Each row is a point on a tangle of strands that fork, close into loops and nearly touch. The rows are in no order.
Points whose rows are less than 7.73 apart are linked; no others are. Some points are linked to none.
(847): [-2.46  4.63 -0.79  1.03  0.16  1.50 -3.32 -1.47 -1.18 -2.73  0.65  2.15
  3.95  0.87  2.01  3.06  1.74  1.52  3.10 -0.43  2.69 -0.47  0.09  1.30
 -4.28]
(558): [-0.14 -1.41 -2.07 -2.89 -0.07 -4.46  0.61  1.00 -0.85 -1.99  0.96 -3.13
  1.38  2.02 -1.00  3.69 -1.20 -1.71 -1.64  1.11 -0.34  1.24 -2.78 -4.42
 -1.85]
(144): [ 0.08  2.47 -0.84 -2.01 -1.12 -0.81  1.13  1.53  0.63  0.74 -2.64 -2.30
  0.70 -0.01 -0.09 -1.12 -0.98  0.27  0.00 -2.94  1.45 -1.07 -1.54  0.97
 -2.71]
(320): [-1.79  2.86  1.02  3.21  0.60  1.94  0.31  0.37  1.10  0.20  0.37 -2.38
  0.57  2.33  2.65  2.22  0.03 -0.72  1.90 -1.61  1.59  0.17  2.11  0.83
 -0.08]
(246): [-1.28  0.57 -2.30 -0.81  0.35  0.99 -2.58 -0.38  0.23  1.14 -0.72 -0.76
 -1.96 -0.15 -0.53 -3.06 -0.65  2.99 -1.29 -4.28  1.55  0.09 -1.13  4.05
 -3.95]
(895): [-0.19  0.98 -1.25  1.14 -0.62  2.04 -0.65  0.19 -0.82 -2.04  0.71  5.33
  1.40 -1.62 -0.43  1.01 -0.33  1.38  2.92 -1.00  0.55 -2.51  4.19 -0.80
  2.82]
(366): [-1.46  3.74  0.01  1.93 -1.96  1.07 -2.56 -0.05  1.36 -1.03 -1.51 -1.33
  0.60 -2.23  1.03 -0.47  0.15  3.65 -0.98 -2.96  1.79 -3.74  1.11  1.50
 -1.55]
(729): [ 2.19 -0.95  3.15  0.63  2.07  2.34 -0.86  0.20 -0.43  0.05  2.49  0.79
 -3.22  2.32 -1.39  0.06  1.80 -1.43 -0.35  1.29 -0.03  2.00  1.91  1.24
  3.77]
(801): [-0.60 -2.00 -0.25  0.49 -0.08 -2.62  1.72  2.46 -1.25 -2.60 -0.75 -0.52
  3.35 -1.18 -0.97  0.34  1.20 -0.17  0.88  0.48 -1.89  0.38 -1.21 -0.93
 -1.09]
(515): [ 1.17  0.05  0.58  1.24  3.12  2.35  0.56 -2.44  0.48  2.25  1.37  0.05
 -1.89  0.11  0.77  1.70  0.00  1.18  2.12  0.38  3.31  2.05  0.24  1.99
 -3.05]
(351): [-1.43 -2.06  0.75  1.58  0.92 -1.52  0.54  0.45 -2.32  0.53  2.24 -1.75
 -1.11  0.84 -3.05  0.29  1.33  0.01  1.87 -0.82  1.48  0.29 -1.01  1.10
 -2.10]
(549): [-0.14  2.05 -1.91 -0.40  1.97 -0.02  2.46  2.93  0.45  0.17 -2.55  0.39
  2.39  0.57  0.33  1.50 -1.20  0.60  1.24 -1.07 -0.39  1.61  0.35 -1.43
  0.15]
(202): [-1.23 -0.92 -2.48 -2.23 -3.09 -4.52  0.81 -2.11  0.25 -2.09  0.50 -1.11
  0.39  0.58 -0.15 -3.16  0.78  1.53 -0.96 -0.48 -0.36 -0.34 -2.35 -0.06
 -3.46]
(1078): [ 0.19  2.31  1.23  0.87 -1.14  0.25  0.21  1.07 -0.26 -0.95 -0.50 -1.15
 -2.46  1.33  0.20 -2.61 -3.48  0.73 -1.00  0.56 -1.09 -1.18  0.13  0.71
  0.43]
(96): [-0.57 -1.93 -1.60 -1.80 -1.59 -3.27 -2.30  1.52 -1.32  1.59  0.67 -0.97
 -1.12 -0.56 -1.98 -1.55  1.10 -0.08 -2.60 -0.03 -2.39 -0.09 -2.94 -2.06
  0.80]
(190): [-1.16 -1.23  0.11  0.13 -0.10  0.65  1.73  3.19 -2.33  3.58 -3.31  0.71
 -0.48 -0.81 -1.95  0.52  2.34 -2.79 -3.10  1.30 -3.33  0.69 -1.82 -1.53
  4.62]
(199): [ 0.99 -1.86 -0.56 -0.33 -1.36 -1.25 -0.07 -1.72  1.10 -1.96  1.71  0.57
 -1.47  0.30  1.55 -2.62 -0.70  0.56  0.55  1.58 -2.13  2.14 -0.54 -2.43
  1.21]
(402): [ 1.03 -0.50 -0.08 -1.32 -0.96 -1.60  0.11 -1.54  1.98 -1.93  0.69 -3.46
 -0.37  1.41  2.26 -2.58 -1.82 -0.04 -0.75  0.49 -0.74  2.65 -1.36 -2.35
 -1.37]
(652): [ 1.67  2.01  1.42  0.15  0.13  2.53 -5.00 -1.15  0.58  3.64  0.51  1.46
 -3.11 -2.03  1.16  2.22 -1.17  4.26 -1.46 -0.10  2.41 -0.79  2.81  3.74
 -1.37]
(42): [-0.08  1.16  1.33  2.21  0.93  4.49 -0.95  0.33 -0.92  0.89 -0.02  3.50
 -1.58 -0.08  0.71  3.47  0.89 -1.57  1.48  0.96  0.36  0.31  3.60  0.44
  4.28]
(737): [-1.23  0.92  1.05 -0.90  0.47 -1.04  3.17  1.94  0.39 -0.88 -1.45 -3.86
  2.41  1.21  1.09  2.54 -0.19 -3.56  1.96 -1.50  1.65 -0.19  0.63 -0.59
 -1.99]
(824): [-2.83  0.73 -2.37  1.17  0.48  0.24 -0.35 -2.90  0.33 -1.93 -1.05 -0.82
  1.09  1.12  1.42 -1.99  1.83  0.48  1.44 -2.64  3.17  0.04 -1.83  4.11
 -5.71]
(5): [-0.68  3.04  0.83  1.62 -1.10  1.58 -0.89 -3.37  1.14 -2.19  1.71  1.44
  1.70 -0.44  2.31  0.30 -0.39  4.11  2.68  0.41  2.94 -1.57  1.83 -1.17
 -1.45]
(205): [-1.02  4.66 -1.13  0.43  0.78 -0.11  0.88  1.81  0.46 -1.45 -2.00  0.43
  3.16  1.31  2.61  2.02 -2.53  1.93  1.24 -1.21  0.47 -0.36  1.06 -0.20
 -1.91]
(902): [ 0.07 -0.53 -2.65  0.09 -0.65  0.36  2.74  0.59 -0.15 -1.89 -0.30  5.19
  2.72 -2.39 -1.47 -1.75  0.24  1.50  2.54 -0.52  0.60 -2.72  2.19 -1.58
  2.81]
(195): [ 0.87  2.82  1.44  0.39 -1.90  3.75 -3.84 -1.07  0.99  2.87 -0.36  3.42
 -3.77  0.43  2.31  0.28  0.00  0.83 -1.44  0.13 -1.15 -2.15  4.43  3.19
  3.90]
(554): [-2.22  1.51  1.10  1.84  0.06  1.05  3.06  1.75 -0.15 -1.87 -1.48 -1.97
  2.01  1.69  1.74  2.09  0.21 -4.18  2.10 -0.99 -0.20 -0.20  2.69 -1.04
  0.46]
(372): [-0.40  3.20  1.41  2.59 -1.91  2.73 -1.92 -0.81  0.11  1.68 -0.92  2.19
 -1.82 -1.49  1.23 -0.37  0.01  2.44 -0.52 -0.14 -0.69 -3.68  2.71  1.17
  3.12]
(1177): [ 0.58 -0.47 -0.24 -3.76 -0.40 -3.63  3.24  1.29 -0.54 -1.20  0.02 -3.87
  0.30  2.55  0.58  3.52 -2.53 -3.18 -0.90  0.89 -0.28  0.52 -2.47 -2.21
 -2.43]
(182): [-0.60 -3.25 -0.40  1.02  2.23 -1.17  0.81 -1.17 -0.58  0.65  3.10 -2.50
 -0.25 -0.99 -2.23  1.12  1.35  0.76  0.60 -0.89  2.33 -0.27 -3.41  0.55
 -4.17]
(141): [ 1.01  3.84  1.20  1.14 -0.56  1.77  2.53 -1.47  3.41  1.50 -0.71 -0.97
  0.05 -0.88  1.76 -1.65 -0.63  0.92 -0.09 -0.74  0.20 -1.08  0.76 -1.54
  2.24]
(326): [ 1.27  0.97  2.15 -0.55 -1.05  2.32 -0.58 -4.93  2.80  0.13  0.51  0.06
 -2.76 -0.53  0.46 -3.12  0.31  3.12 -0.07  0.83  3.22 -0.25  0.87  0.31
 -1.34]
(643): [ 1.10 -0.37  0.59 -0.60 -0.35 -0.54  1.29  0.38  0.64  0.09  0.83  2.35
  0.62 -0.78  0.46 -2.02 -1.99  4.92 -0.28 -0.23 -0.69 -0.25  2.10 -0.32
  1.81]
(267): [ 0.76 -0.99  0.88  1.74  3.72  1.84 -0.26 -3.11  1.67  2.30  2.42 -2.47
 -3.32  1.55 -0.23 -0.77 -1.48  3.39 -1.95 -1.47  1.97 -1.33 -0.24  4.92
 -1.66]
(588): [-0.13  0.24 -0.54  1.18  3.61  2.21  0.73 -1.02  2.45  0.20  1.32 -4.19
 -0.97  1.93  0.87  1.28 -2.11  2.02 -0.94 -1.93  2.51 -1.37 -0.09  3.12
 -2.51]
(57): [-1.28  3.33 -0.02  2.81  2.03  1.67 -0.33 -0.86  0.40  0.11  1.63 -3.35
  0.52  1.53  1.92  3.80 -1.17  1.53  0.11 -2.74  2.99 -2.30  0.01  2.01
 -2.03]
(240): [ 0.18  2.00  1.23  2.25  1.36  3.80  0.40  2.42 -0.26 -0.35 -1.48  1.07
 -1.68 -0.05 -1.72  0.57 -1.32 -2.34  0.16  0.82 -0.19 -1.19  0.84 -0.60
  4.63]
(695): [ 0.73 -3.87 -1.78  0.23  0.05 -2.88  0.16  0.06 -1.58  1.18  1.57  3.23
  0.71 -2.29 -2.54  1.97  0.89  0.43 -1.12  2.42 -2.88  0.63 -0.41 -3.64
  3.28]
(242): [ 0.99 -2.69 -0.52 -0.10 -1.11 -0.32 -0.80  0.25 -0.09  3.38 -1.72  3.92
 -1.74 -2.44  0.17 -1.68  1.07  0.53 -0.89  0.03 -3.03  1.00  3.57  1.92
  3.84]
(1076): [ 1.06 -1.43 -2.36 -2.36 -1.43 -3.40 -1.82  0.31 -0.20 -1.29 -0.72 -0.59
  1.32 -1.22 -1.57 -2.44  1.02  0.47 -1.30 -1.02 -0.25  0.26 -3.83 -0.49
 -2.99]
(863): [-1.71  1.35  1.09  1.87  0.10 -0.89  1.13  0.72 -2.42 -0.44  1.08  4.71
  2.40  0.90 -0.66 -1.82  0.20 -0.28  5.75  1.81 -0.27  0.71  0.40 -0.15
 -1.29]
(471): [-0.54  3.02 -0.28  1.59 -1.55  0.84 -1.76 -1.08  0.61 -4.00  2.06  3.13
  2.72 -1.23  0.78  1.74  0.70  3.32  2.93 -0.47  1.60 -3.59  2.02 -0.56
  0.99]
(331): [ 2.20  0.99  0.96 -1.85  0.97  0.33  0.31  0.66  0.18  3.50  1.48  2.84
 -0.67 -0.72 -1.82  0.90 -0.75  2.89  0.56 -0.80  0.84 -0.08  3.01 -0.34
  2.73]
(743): [-0.70 -1.15 -2.33 -0.37  0.60 -2.84 -1.82  0.17 -0.32  0.01  2.55 -4.01
 -0.22  4.01 -1.11  4.37 -0.30 -1.30 -2.57  2.21 -0.56  1.97 -3.14 -4.54
  0.30]
(1043): [-0.26 -0.79  1.09 -1.42 -0.14 -0.49  1.24  0.67 -1.35  2.19  1.17  1.71
 -1.60 -1.14 -5.08 -1.11  1.87 -1.36  0.71 -0.15  1.17 -0.73 -1.79 -2.18
  2.06]
(1138): [-2.21 -2.14 -0.95  1.37  1.63  1.00  4.12  1.63 -1.99 -2.73 -1.46  2.71
  2.86  0.49 -0.46 -0.25 -0.82 -4.54  2.57  2.72 -1.54 -0.69 -0.06 -2.50
  1.80]
(41): [ 2.96 -2.09  1.56 -0.92  1.08 -0.97 -0.15 -3.21 -0.74  3.45  2.46  0.22
 -2.60 -0.98 -0.81  1.22 -0.39  0.78 -0.44  3.31 -0.10  2.87 -1.23  1.20
 -2.72]
(542): [ 3.28  0.86  2.06  0.53 -0.13  2.07 -3.47 -0.72  0.92  4.26 -0.54  2.07
 -2.29 -2.17  1.28  1.49  0.73  1.52 -1.31  0.57 -0.10 -0.35  4.41  4.66
  0.54]
(1133): [-0.30 -0.50  0.47 -4.00 -0.32 -2.87  3.09  1.44 -1.54 -2.07 -2.81 -3.47
  1.45  1.61  0.15  3.03 -0.48 -5.19  1.74  0.94  0.74  0.42 -1.29 -1.26
 -3.96]
(151): [ 2.61  0.13  2.47 -0.01  2.37  3.01 -1.94 -0.32 -0.32  1.30  1.29  1.97
 -3.86  1.97 -0.44  2.48  1.67 -1.72  0.11  0.56  2.92  3.17  4.11  2.80
  0.46]
(501): [-0.48 -1.93 -3.10 -3.93 -2.63 -4.04  1.09  1.46 -0.23 -3.53 -0.86  0.17
  1.49  1.41 -0.72  0.83 -0.14 -2.73 -1.64 -0.07 -1.03  0.28 -1.45 -3.65
  0.94]
(1051): [ 0.44 -0.38  1.52  2.93  1.30  3.46  0.41  0.52 -1.60 -0.72  0.52  5.30
 -1.58 -0.60  0.26  2.21 -0.86 -2.43  2.10  3.18 -0.41  0.45  4.10  1.99
  2.62]
(1134): [ 0.87 -0.35 -0.93 -3.57 -2.94 -5.49  2.25 -1.79  0.43 -4.06 -1.10 -1.65
  4.20  1.58  2.09 -0.35  0.22 -1.95  0.33  1.09  0.90 -0.35 -1.55  1.79
 -5.83]
(904): [ 0.72 -1.81  0.36  1.94 -0.30  0.04 -0.16  1.63 -0.28 -1.69 -1.42 -1.10
  1.33 -1.86  0.60 -0.20  1.78 -0.87  1.48  0.00  0.17  2.83  0.00 -0.98
 -0.89]
(524): [-0.75 -1.12 -0.25 -0.75 -0.32 -2.04  0.07  0.19 -2.38 -0.77  1.70  4.20
  0.06 -0.57 -2.09 -1.74  0.68  0.57  2.16  1.32  0.01  2.22 -0.28 -1.18
 -1.17]
(54): [-0.52 -4.08 -0.13 -2.41  0.50 -0.11 -2.15  2.36 -2.12  5.45 -1.72  1.24
 -0.13 -0.76 -2.37  0.87  1.84 -0.73 -3.07  0.95 -3.09  1.28 -0.49 -0.69
  5.02]
(406): [ 1.97  1.05  0.58  0.20 -0.75  1.92  1.11 -0.07  2.71  2.44 -1.16  0.66
  0.33 -3.46  0.65 -1.59  1.35  0.51 -0.14 -0.44  0.51 -1.67  1.01 -1.40
  3.97]
(671): [-1.38 -3.19 -0.81  0.92  0.81 -0.53  1.90  1.35 -1.97 -1.45  0.95 -0.53
 -0.59  3.81 -0.04  1.36 -0.02 -3.87 -1.41  1.38 -4.28  1.75  0.41 -2.13
  4.71]
(1135): [ 0.32 -0.91 -1.28 -0.75  1.21 -1.83 -3.05 -0.14 -1.73 -0.05  1.71 -2.44
 -1.20  3.27 -0.83  2.13 -1.23 -1.69 -3.95  1.15 -1.96  3.50 -2.93 -2.55
  0.92]
(446): [ 0.41  0.34 -0.84  0.44 -1.03  0.75  2.92  1.27  1.75  1.35 -1.61  1.32
  1.31 -3.92 -0.31 -0.95  0.58 -1.27 -0.24  0.18 -1.61 -1.76 -1.35 -2.07
  3.97]
(15): [ 2.91 -2.50  0.87 -0.34  0.57  0.39 -0.91  0.35 -0.16  2.40  1.18 -0.21
 -1.35  1.60 -2.32  0.23  1.24 -1.84 -4.05  1.44 -4.71 -0.85 -0.25  0.06
  6.73]
(272): [ 1.24 -0.43  0.95 -2.53  0.12  0.97 -0.91  0.66 -0.35  2.35  1.38  2.76
 -1.90 -0.83 -3.60 -1.06 -0.02  0.66  1.38 -1.24  1.95 -1.47  0.81 -0.93
  2.24]
(1070): [ 2.00 -0.63  0.95  0.09  1.18  2.03  0.40  1.87  0.31  0.61  0.05  0.09
 -1.73  0.82 -1.52 -1.64 -0.64 -3.31 -2.71 -0.21 -3.06 -2.21  0.98  1.06
  5.63]
(1085): [ 0.59  0.68 -0.07 -0.44  0.91  1.21 -4.17 -1.47  0.05  1.69 -0.34  0.53
 -2.60 -1.34 -0.03 -1.03 -1.89  4.82 -1.62 -2.23  0.62 -0.01  1.85  3.88
 -1.98]
(773): [-1.21 -1.14 -1.60 -1.19  1.39 -0.55  1.35 -4.13  0.75  2.69  2.09  0.57
 -1.10  0.34  0.44 -1.47 -0.49  2.75  0.13  1.77  1.75  2.09 -4.05 -0.15
 -5.27]
(580): [ 0.52  0.18 -0.45 -3.45 -3.97 -5.26  2.70 -2.31  1.47 -1.74 -1.34 -2.18
  0.83  0.71  0.92 -1.94 -0.78  1.54 -1.89 -0.81  0.07 -1.56 -1.58  0.37
 -4.82]
(909): [ 3.53  0.26  0.87 -2.48  0.54  1.69 -1.88 -0.55  2.33  1.51  0.02 -2.29
 -1.82  1.95  1.26 -3.26 -1.14  0.55 -3.54 -1.43 -1.99  0.37  0.34  1.09
  3.08]
(864): [ 0.50 -2.30 -0.53  0.21 -1.44 -2.06  1.66 -1.11  1.54 -0.57  1.19  0.80
 -0.13 -0.32  0.05 -3.02 -0.89  1.45 -1.00  0.41 -3.01 -0.93  0.67 -1.97
  3.81]
(591): [ 1.84 -0.52  0.43 -1.71  0.65  1.23 -2.33  1.62  0.95  1.04 -1.43 -1.74
 -0.63 -0.43  0.16 -1.52 -0.46  1.94 -2.21 -2.38 -1.14  1.09  0.67 -0.08
  1.93]
(493): [ 0.65 -2.83  0.88 -0.06  1.00  1.14 -1.17  3.51 -1.73  3.59 -1.69  2.63
 -0.50 -2.12 -2.23  2.03  1.17  0.55 -1.41  0.84 -1.95  1.04  2.54  1.18
  3.77]
(183): [ 0.13  3.72  2.50  1.69 -0.60  3.51 -1.16 -3.91  1.99 -0.08 -0.29  0.87
 -2.58  1.43  2.65 -1.78 -1.58  3.01  0.37  2.00  0.67  0.92  1.07  0.83
 -0.41]
(979): [-1.91 -2.50 -0.41  1.63  0.12  0.63  3.11  0.65 -1.71 -1.77 -0.06  1.37
 -0.07  0.95 -0.16 -1.29 -0.35 -3.08  0.97  1.60 -3.10  0.56  0.37 -1.85
  2.57]
(712): [-2.06  2.80 -0.19 -0.09 -0.22 -0.59  1.87  0.47 -0.85 -2.93  0.02  2.83
  4.87  1.03  0.28 -1.00  0.50 -2.70  5.22  0.93  0.41 -1.34  0.30 -0.19
 -2.65]
(659): [-0.75 -2.66  1.47 -0.31  0.21 -1.80  1.41  1.21 -1.41  1.43  3.29 -1.32
 -0.42  0.03 -3.66 -0.38  2.14 -0.80  0.84 -0.71  0.66  0.04 -0.82 -1.82
  0.90]
(633): [ 0.39  2.97  1.59  1.77  1.71  2.95 -2.03  1.11 -0.46 -0.20  0.44  1.06
  0.05 -1.82 -0.32  2.21 -1.39  1.84  1.36 -0.70  2.78 -0.67  0.52  0.07
 -0.70]
(95): [-0.81  4.91  0.78  0.83  0.07  3.68 -2.59 -4.08  1.46 -1.50  1.46  0.77
 -1.23  1.24  2.80  1.02 -1.46  2.84  1.17  0.93  2.01 -0.34  0.21 -0.48
 -0.98]
(25): [ 0.68 -4.02 -1.67 -2.16 -0.99 -3.15 -1.19  0.67 -2.66  0.81  1.75  3.60
  0.73 -2.58 -2.15  1.01  2.38  2.03 -0.39  1.13 -1.25  2.07 -0.26 -2.42
  0.50]
(337): [-0.68 -0.44  0.43  1.09  0.10 -0.54 -0.51 -0.08  0.69 -4.38 -1.63 -3.17
  2.62 -0.24  2.36 -1.50  0.16 -2.81  2.74  0.45  0.56  0.46 -1.64  1.26
 -5.85]
(882): [-0.50 -2.24  1.03 -0.60  1.72  0.13  3.07  3.68 -1.09 -1.29 -0.67 -2.27
  0.46  3.11 -1.65  2.31  0.12 -3.65 -1.66  0.81 -1.36  1.62 -0.41 -1.85
  3.06]
(1141): [-0.11  0.66  0.51  1.06 -0.87  1.43 -3.54 -1.03  1.85  0.66 -1.01 -1.56
  0.45 -2.96  0.60 -1.25  1.68  3.01  0.46 -4.05  2.07 -2.62  0.87  0.94
 -0.55]
(965): [-0.95 -1.90  0.14  2.60  0.48  2.12  2.64 -0.18 -1.86 -0.28  0.88  3.45
 -0.52 -1.29 -0.35 -1.06 -0.61 -1.77  1.47  1.95 -2.26 -0.24  2.35  0.65
  3.73]
(1000): [ 1.85 -1.37  0.30 -1.75 -1.92 -0.96  0.29  0.44  2.26 -0.75 -1.29 -3.88
 -1.11  1.01  1.32 -2.28 -2.43 -1.86 -2.92 -0.76 -3.98 -0.76  0.37 -0.39
  3.14]
(1041): [-0.52 -0.55 -0.03 -0.37 -0.35 -2.12 -0.13  1.02 -0.50 -2.79 -1.98 -3.33
  1.44 -0.33  1.70 -0.96 -3.23 -1.15  0.29  1.10 -0.82  0.05 -2.43  1.97
 -5.64]
(972): [-2.29  4.78 -0.35 -0.99 -1.68 -0.03 -0.70  0.23  0.14 -4.53 -0.53  0.73
  4.55  1.74  1.58 -0.94 -0.12 -2.37  3.89  0.05  1.45 -1.76  0.26  0.29
 -3.17]
(971): [ 0.36 -0.97 -0.59 -0.62 -0.53 -0.04  2.09  2.70 -0.08  1.23 -3.40  0.09
 -0.19 -2.27 -0.69  0.01  0.38 -2.64 -1.66  1.06 -2.66  0.75 -2.33 -3.08
  3.15]
(161): [ 0.24 -2.71 -2.25  0.76  1.89 -2.76 -0.01 -1.48 -0.06 -0.02  2.15 -3.75
  0.91 -0.88 -0.83 -0.13 -1.13  2.58 -1.86 -0.59 -0.27 -0.48 -3.59  1.17
 -4.26]
(706): [-2.11  4.76  1.16  2.27 -2.89  1.94 -3.60 -0.49 -0.54  0.52  0.81  1.44
 -0.11 -2.81  0.63  1.35  1.15  3.24 -0.29 -0.92  0.07 -4.54  1.27  0.76
  1.43]
(304): [ 0.91 -1.19  0.25 -0.75 -1.91 -2.00  0.04  1.89 -0.95 -3.26 -1.92 -4.45
 -0.49  0.02  1.33 -1.16 -2.20 -3.14 -1.84 -0.22 -1.27 -0.30 -0.63  0.52
 -3.05]
(950): [ 1.61 -1.54  0.27  0.63  0.33 -0.47 -2.02  1.03  0.27  0.76 -0.35 -0.94
 -0.87 -1.74  0.52 -0.79  0.43  1.63 -0.24 -1.57 -0.47  2.87  0.01  0.67
 -0.61]
(1023): [ 0.18 -0.86 -0.65 -1.62 -0.87  1.88  0.65  0.97  0.50  1.25 -0.72  0.27
 -0.38  1.37 -0.82 -2.97 -1.09 -1.00 -1.45 -2.20 -1.92 -3.12  2.01  0.82
  5.60]
(517): [-2.45 -1.57  0.29  1.52  1.20  1.04  2.10  1.79 -1.59 -2.75 -2.01  3.36
  3.00 -1.32 -2.26  1.39  2.95 -2.27  3.25  1.47  0.52 -0.08  0.15 -1.72
  1.86]
(1079): [-1.01  1.29 -0.22 -1.65  0.04 -0.49  3.44 -3.36  2.47 -0.71 -0.28 -3.29
 -0.17  2.07  1.90 -1.58 -2.05  0.78 -0.69  0.36  2.49 -0.82 -2.95 -0.18
 -5.18]
(989): [-0.85 -2.53 -0.40  1.08 -3.03 -3.07  1.17 -1.81  0.73  2.05  1.12 -0.86
 -0.69 -0.12  0.74 -1.40  1.07  0.36 -2.94  1.86 -4.71  0.15 -0.87 -1.55
  3.74]
(938): [ 2.38 -2.68  1.72 -0.91  2.00 -0.22 -1.22  0.69 -1.19  0.95  1.95  0.12
 -2.36  1.96 -2.42  0.05  0.45 -0.69 -2.03  1.57 -1.56  2.17  0.17  0.20
  2.59]
(952): [-0.82 -0.90 -1.24  0.41 -2.43 -4.49 -0.77 -0.50 -0.46  1.29  1.03 -2.07
 -0.05 -0.17 -0.34  0.47  1.46 -2.01 -2.18  1.13 -3.49 -0.31 -2.26 -2.57
  2.09]
(112): [-0.50 -2.57 -1.14 -0.08  1.14 -3.11 -0.57 -3.64 -0.75  1.38  3.85  0.05
 -0.98  0.41  0.54  0.30 -0.28  2.20 -0.53  3.64  0.52  2.43 -2.78 -1.30
 -3.56]
(1154): [-1.07 -1.72  1.58  1.96  1.75  0.34 -0.58 -0.87  0.45 -1.66 -0.20 -3.03
  1.61 -0.07  1.70 -0.59  1.06 -2.15  2.89  1.31  0.65  2.63 -1.14 -0.04
 -4.29]
(568): [ 1.85 -0.66  1.94  0.52  0.08  1.15 -1.86  0.05  1.22  5.30 -0.20  0.46
 -1.19 -1.41  0.69 -0.49  1.85  0.90 -0.81 -1.49 -1.33 -0.11  3.54  3.45
  3.36]
(85): [-1.74  0.16 -1.93  1.84  1.29  0.78 -1.25 -0.28 -0.53  0.46 -1.48 -0.11
 -0.89 -1.04  0.30 -1.50 -0.49  1.32  0.01 -2.28  2.00 -0.52 -1.75  4.83
 -4.98]
(6): [-2.55  2.67 -0.51  1.16 -0.55  0.00 -1.55 -1.45  0.33 -3.04 -0.02  1.07
  2.93  0.72  0.96 -2.03  2.24  0.29  2.37 -1.97  3.29  0.67 -0.38  1.38
 -3.49]
(1084): [ 0.19 -0.46  0.29 -0.64 -3.22 -1.24  1.71  2.23  1.23 -2.41 -2.49 -3.53
 -0.11 -0.30  2.12 -0.51 -1.19 -3.26 -1.01 -1.88 -0.67 -1.87  1.26 -0.34
  1.04]
(582): [ 1.30  0.41  1.46 -0.28  1.97  4.50 -3.16 -2.21  0.78  1.74  1.80  0.69
 -3.76 -0.06  1.05  3.08  1.60 -0.36  0.90  0.26  4.13  1.51  3.07  2.20
 -1.19]
(741): [ 3.78 -1.29  2.28 -0.62  2.56  0.61  0.94 -1.64  0.21  4.97  1.58  0.04
 -2.68  0.27 -1.34  1.89  1.53 -0.10 -0.59  1.03  1.25  3.04 -0.48  1.79
 -1.48]
(614): [ 1.54 -0.39 -1.01 -3.16  1.21 -0.22 -0.60 -0.61  0.64 -0.14  1.61 -3.61
 -2.19  2.27 -0.30 -0.09 -2.15 -0.85 -2.62 -0.24 -0.08  2.15 -3.78 -1.48
 -0.40]
(551): [-1.79 -3.09 -2.28  1.09 -0.62 -3.23  1.93  2.39 -1.94 -1.72  0.32  0.42
  2.90 -1.54 -2.01  2.23  1.16 -1.11 -1.08  2.68 -2.31 -0.06 -1.78 -3.38
  2.64]
(1107): [-0.95  2.14 -2.39 -1.35  0.07 -1.33  1.85  2.89 -0.49  1.40 -3.13 -0.17
  1.32  1.13 -0.11  0.36  0.91 -0.57 -0.47 -3.46  0.68  0.97 -0.65 -0.88
 -1.45]
(291): [ 0.21  4.28 -0.92 -0.24  0.17 -0.13 -0.23  1.14  0.81 -1.30 -3.03 -1.87
  2.28  0.09  1.64  1.85 -1.91  0.55  0.28 -1.64  2.46 -0.72 -1.86  0.92
 -4.09]
(803): [-0.78  0.87  0.89  0.11  0.48  0.95 -0.17  1.46 -1.18 -1.77 -0.84  4.40
  3.78 -1.48 -2.00  0.92  4.68 -1.44  3.78  0.71  3.25  1.04 -0.19 -0.71
 -0.53]
(573): [-1.25 -0.03 -0.04 -0.47 -0.03  0.60  0.55 -4.10  2.47  1.48 -0.53 -1.59
 -2.01  0.21  1.27 -3.43 -0.20  2.15 -0.43  0.08  1.90  0.46 -2.18  0.80
 -3.98]
(570): [-1.66  2.77 -1.54  1.67 -1.75  1.32  0.64  3.35 -0.66 -2.87 -3.15  2.94
  2.38 -2.47  0.19  0.09 -1.19 -1.99  1.39 -0.93  0.05 -2.68  0.19  0.14
  1.62]

A tip is a point with one link. Name the tips that can be reached along the links from each point below, in the order of the rows.
(240) | (902), (882), (1023), (1079), (803)
(558) | (267), (501), (1134), (161)
(337) | (847), (141), (1141)

A fork is a point with three links, a tip a point with one. Leave the first point through the second and follow the links. Name the first fork or tip that comes.
(267) / (588) | (558)
(902) / (895) | (573)
(304) / (1084) | (904)
(331) / (272) | (161)
(741) / (515) | (1070)
(161) / (182) | (864)
(971) / (190) | (542)
(864) / (989) | (1134)
(695) / (25) | (6)
(242) / (493) | (141)

A piece is two or more points that can be reached from each other along the links. Count, over all rows, the pieces, the separate loops (a circle has one, a figure eight two, a Y none), the forks (points with three links) and the tips (points with one).
pieces | 4
loops | 2
forks | 8
tips | 12

Name the points in between on the shortest way along the links from the first point to the second, in order.
(366) / (54) | (706) (372) (195) (542) (568) (242) (493)
(864) / (182) | (643) (331) (272) (1043) (659) (351)
(1043) / (202) | (272) (331) (643) (864) (989) (952) (96) (1076)
(652) / (337) | (1085) (246) (85) (824) (6) (972) (712) (863) (524) (25) (695) (551) (801) (904) (1154)
